Points, in no order, along strands that fork and pass close to each other.
Two points are linked if the straight distance between their rows is under 69.2. Some points are linked to none.
sufu: [-12  11   8 -12  10   2  -1   7  19  10  -3  33 -26 -14 -18   7   0   1
  21  13  22 -14 -13]
Los: [  9 -36   8 -10 -25   1  20   2 -20 -11   2   3   1  21  23 -12  -1 -18
  28  -1   6   3  12]
favot: [ 21 -34  19  -9  -5 -12   5  -5   2 -11   1   4   3  10  26  -8 -18 -28
  10   4  -4  26 -13]
Gada: [  4 -11  -1  10  11 -16 -24  13   8  30   0   7 -11 -40 -27  16   5  -4
   7  10  -4   7 -39]
giled: [  1  -2  -1  14 -18  -1   4 -11 -11  -4   7  14 -19   2  -1  -7   8 -23
   3  24  25  -9 -16]
suz: [-16  11  15  47  -1  -8   4   4  -2 -43  18   7   2  15 -10   1  22   2
 -21  23  -2 -23  34]
Vofod: [ -6  13   1  28  16 -10  -1 -13  34  21   4   3 -17  -2 -22  21   9 -15
   0  -2  11 -33  23]
mut: [-19 -43  -9  -2   8   6  11  11   2  -2   7  10  14   1 -28  -2   4  17
  -8  -8   2  -5  38]
vaf: [ -1  39 -25 -14  16  32 -25  -7   4  14 -12  -1  26 -28   1   4 -14  22
   6   8   0  30 -26]
Buvov: [ -3   4   9  10 -15 -19  32  15  -8  13   4   6  -3   7  -3  -4  15   9
   4  -8 -20 -19   5]
sopu: [-19   3 -14   1  17  -9 -24  14  16  51  -7   2  -1 -28 -41  26  11  22
   5   1 -18  -1 -16]
Fef: [ -7  32  19   4   2  28 -24 -16  -5  -5  -6   0  24 -34   5 -18   6  15
 -25   8 -16  42 -24]
Moki: [ -4  -8  14   4 -24  11   1   5 -24  -7   1  12  19  21  13  13 -16  15
 -27   0  -9 -16  -4]
zabe: [  1  10  21 -15  10  22 -22 -23  10  39 -16   1   2  -7 -10  23 -12  -5
 -10 -22  10  -4  -6]
sunaf: [  4 -21  15  28   8 -21  10 -22  15 -33  13   6 -10  25  -3 -21  20 -18
 -16  -1 -11 -52  28]
vum: [ -5  -9  13  10 -16  -9   9 -14  28 -56  13  26 -18  26  16  -5   5  -4
  -7   7  -7 -35  27]
sanif: [ -4   5  -3 -12  12  15   1  14   6  24 -10 -22 -18  22  -8   2 -12   1
  17 -23   8 -41 -12]
tuke: [ -2 -11  21  34 -31 -13  -4  17 -24 -17  10   5   7  10 -11  10   0  10
 -27   6 -20   3 -12]
somu: [-15  31  15  19   9  -4  -8 -17  29  21  -3  10 -25 -17 -28  12   7 -11
   8  14  28  -8  -5]
Savu: [-15  12  19  24 -19  -3   4  -4   6 -27  13  25 -13   2   0   2   8  -5
  -5  27  12   1   8]
Sav: [  1  16   3  11  10  -6  -6  -4  -5  -6  12   3  15  -6  26   1  -5  -8
 -31  24   5  27  -2]
tet: [  4 -18  -7  35  -2 -15   6   4 -13 -19  12 -47  -8  21 -10 -27   5 -19
 -23   6   9  -6  -6]
fefit: [ 13  -3  -4   1 -16 -12  -8   5 -10   4   6  19 -16 -30  -9   6   4  -9
   9  22  12  18 -37]
bado: [ 15 -19 -41 -33 -12 -11  10  10 -11  16  -7 -14   0   0   1  12   0  10
  26 -23  -3  28  20]
sipo: [ -6 -24  -3 -18  26   5  -4  14   1  27  -1  14  -8 -11 -21  -6   5  -6
  16   1  14  -2   0]
Soz: [ -5 -24  -9 -15  18   2 -18  21   7  58  -9 -10 -17 -12 -21  18  10  -1
  19 -17  -7 -17 -11]
Saz: [  3   9   9  -3 -16  17 -13 -15  -8  15  -9   3   2  10  -2  31 -18   7
 -22 -13   6 -25 -16]
gemu: [ -2   9  -9 -18 -18 -10   9   5  -5 -21  12  19 -13   5  41   7   3  14
 -12  32   2   0  -9]
difin: [ 12  18  20  46   6 -37  -9  -6 -10 -38   5   4 -11  40  -2  10  27 -41
  -7  37  15 -12 -14]
vefom: [  8  -9   6  -9  -1   0  25  -9   7   0  -1   9 -28  18  -4 -14  17 -13
  31 -20   1 -48  22]
bubu: [ 12   8   2 -29  39   0 -21   1  16  38 -20   9   5 -38  -3  19  -2  -1
  18 -16 -14  10 -16]
Fanu: [-10  28   1 -21  -5   7  -3  -4  13  -4  -6   6 -11 -15   7  -3  -3  23
 -23  -1  -3  11 -13]
Punaz: [ 12  12  12  23 -17  -2  10 -44   6  -6   3   3  -3  28  24   6   0 -32
 -19  -1   3 -17  21]
sesin: [-14  32  -6  29   6  -9  -3 -12 -13  12   4  -8   4  -4 -16  16  18   2
 -30  14  18  -8   4]
buk: [-16   7  17 -25  -5  34  -2  10 -10 -11  -8  28   9  11  15  -4 -15   9
  10   7  11   1  11]
bezog: [  6  20   3 -46  -4  18  -6   3  -8  -7 -17   9   8 -27  32  -1   4  24
   4  -6 -20  19 -22]
bine: [  4 -43 -25 -16 -18 -14  14  26  -5  -4   7 -10   5   4  -6   9 -10  14
  24  -9   3  -1   3]
sebar: [ -6  14  10 -45  14  35 -10  14 -13 -16 -22   2  12   5  32 -18 -14   1
  18  -8   8  33  13]
Desim: [ -1 -32  -5  26   0  -4  13 -13  -3 -29  16 -30   6  27  -3 -32   6 -13
  -8  -5   7 -35  21]
kili: [ -7 -18  -2   3  -9  21  13   8   0   9  -5 -26 -10  25 -26 -14 -10  -1
  37 -31   6 -22  12]
Dume: [  6  22  14  35 -14 -35  14   1 -21  -7   3  -1 -16  16   5  -3  23 -23
   1  22   5 -20 -23]
memi: [ -7   4 -29 -15   7  27 -13   3  -6  22 -10 -24  15   9 -17   0 -18  15
  -2 -14   6  11   4]
vure: [  2 -40 -12   0 -10 -20  26  14 -10 -22  15   4  -6  17   4 -12   4  -3
  16  11   9 -25   3]
memur: [-13  40 -14 -15  -4   6  20   3   6   9  -6 -12  -7   4   7 -24   2  17
   7   0  -3  19   1]
maz: [ -1  -1  -5 -43  27  16   1  18 -10  -7 -16 -27   5   8  11 -35  -9   7
   9 -23  -2  18  -9]
muzi: [ -2 -16 -20   7  -9  11  23   1   1 -25  13 -40   3  29   1 -24 -12   1
  18 -16  14 -16  22]
fazup: [ 12  -2 -10   7  17  -6 -15   2   5  -2   3 -14  33 -16  15   5 -23   9
 -24  -4 -22  37  -3]
roton: [ -7 -22 -10 -13  16  15   8   0  -2 -11   0   4  13  21   2   8  -8   0
   8 -16  17 -26  48]
poku: [ 10 -47  -6  12 -22 -32   9  -6  -6 -14  12 -32 -10   4  -8 -16   2 -17
 -16  -6  -2   7  -8]
Ludit: [  9 -31   1 -12  -1  13 -14 -26   2  26 -10   4 -24   7 -18  17   8 -28
  -1 -21  17 -25  15]
Gonu: [  2 -12  -6  -9   2   9 -10  20  -1 -11  -3 -11  32 -19   0 -12 -17  30
  -1  -7 -35  44 -13]
feg: [ 24  -2 -10 -34  15   9 -14   4   3  12 -20  14   8 -45  -2   2   3  -2
  34 -17 -17  42 -16]
kib: [-16  27   3   6 -10  -3  -6   6 -20 -15  11  16   5 -19  32   8  19  14
 -24  44  -2  23  -8]
Leve: [-11  13   8  27  -4 -11   9 -16 -18  -6  10   6   3   5  -8  -1  35   2
 -41   5  -1 -24  30]
Rebud: [ 16  -2  -2  20 -23   6  11 -27   2   7   3 -10   0  25   2  16 -13 -16
   4 -26   1 -40  19]
Povur: [  3   1  10   3  12 -25  16  34  -5 -11   6  -6  14   1  25 -11 -12  10
  -7   5 -25   0 -22]
zuba: [ 20  19  20 -11  19   4 -26 -23  20  28 -16   3   1 -30   7  19 -12 -15
  -6  -3   5  11 -34]
gagov: [  5  27  15  34 -27 -25  -9  18 -30  -7   5   3  -1 -11 -16  19  22   6
  -9  22  -6  19 -27]
ter: [  1 -15  -5  -9   3   3  18 -15  15 -35  14  17   1  20  25  -3   3  -5
   6   2   7 -35  54]
ravol: [-15   8 -20  25   3   4  -4   0   0  12   7 -13   7   1 -30   0   0   7
  -7   4   6  13   8]
zaf: [ 11 -18   3 -24 -16  19  -9  16  -6  -6  -9   5  14 -29   3 -14 -14  10
  33  -7 -25  51 -18]
ril: [ 18   3  -8 -44 -15  -8   3   9 -14  -7  -7  19  -4  -4  35  14  -5  15
   5  -5  -5   1 -15]
guzi: [  8  -8 -55 -31   9 -12  -1   9  -5  21  -4 -25  12 -18  -3   1   2  27
   3  -8 -19  29  -3]
sukel: [ 11  16 -36 -33  35  26 -28  -5  -8  25 -24 -17  28 -19   1   8 -11  12
   8 -15  -7  27  -7]
fam: [-24  43   5  18 -14  -6  24   1  19  -4   5   2 -25  -3 -13 -22  16  11
  21  12   2  15   9]
kiti: [ 23 -10  22  -8  24  -4  -5  -5  12  16  -7   8   6  -2  14   0 -24 -26
  -2 -11  -4  16 -11]
Duz: [ 10  16  18  11   6 -11   9 -26  19  11  -1  -4  -8  12  11  -2  -8 -31
 -13  -9   9  12   8]
tafu: [  3   0  10  -4  13   3   5  19   3  -5  -2 -33   2  18  11 -24 -24   7
 -10 -15 -10  -2 -23]
nusi: [-20 -16  15   4 -19  18  15   2   3 -12   9  25   6   4  -2  -4   1   8
   5   5   3   6  36]
luva: [  1 -18 -11  24   5 -10   2 -12  36 -20  15   3 -19   5 -15  10  -4 -14
  -3  -3  10 -19  30]
naso: [-13  42  -1  14  18   6 -22  -2  -6  14  -4   4  36 -34 -11   6   9  29
 -14  20 -13  27 -21]

A fork is a point with three links, a tip a point with one. Leave the first point through the second and follow the links. Name the first fork or tip that comes.
zaf; Gonu => fam
fam; memur => zuba
luva; Vofod => giled
Fef; naso => Savu

A fork is a point with three links. Follow the links from the first point to the second and name the forks in between, in order.
Leve; somu => Savu, giled
tuke; bezog => zuba
luva; nusi => giled, Savu
Soz; muzi => giled, Savu, nusi, Desim
Los; Sav => kiti, zuba
poku; sipo => Desim, nusi, Savu, giled
giled; Fef => Savu

Follow the links from the first point to the second, and from the first to the third. Name the last point that the two ways share.
sufu; kili; Leve => Savu
Desim; memi; Vofod => Savu
bado; Moki; Gonu => zuba
Rebud; guzi; fazup => kiti
tuke; Sav; guzi => zuba
sebar; tet; sukel => nusi
kili; luva; Povur => nusi

Name the points in between on the shortest way along the links from the first point to the second, in order.
Desim; Povur => sunaf, vum, ter, roton, mut, nusi, buk, sebar, maz, tafu
sipo; Povur => Soz, sopu, Gada, fefit, giled, Savu, nusi, buk, sebar, maz, tafu
kib; Rebud => Sav, fazup, Gonu, zaf, feg, bubu, zuba, kiti, Duz, Punaz
memur; bine => Fanu, bezog, ril, gemu, kib, Sav, fazup, Gonu, zaf, feg, bubu, zuba, kiti, favot, Los, vure
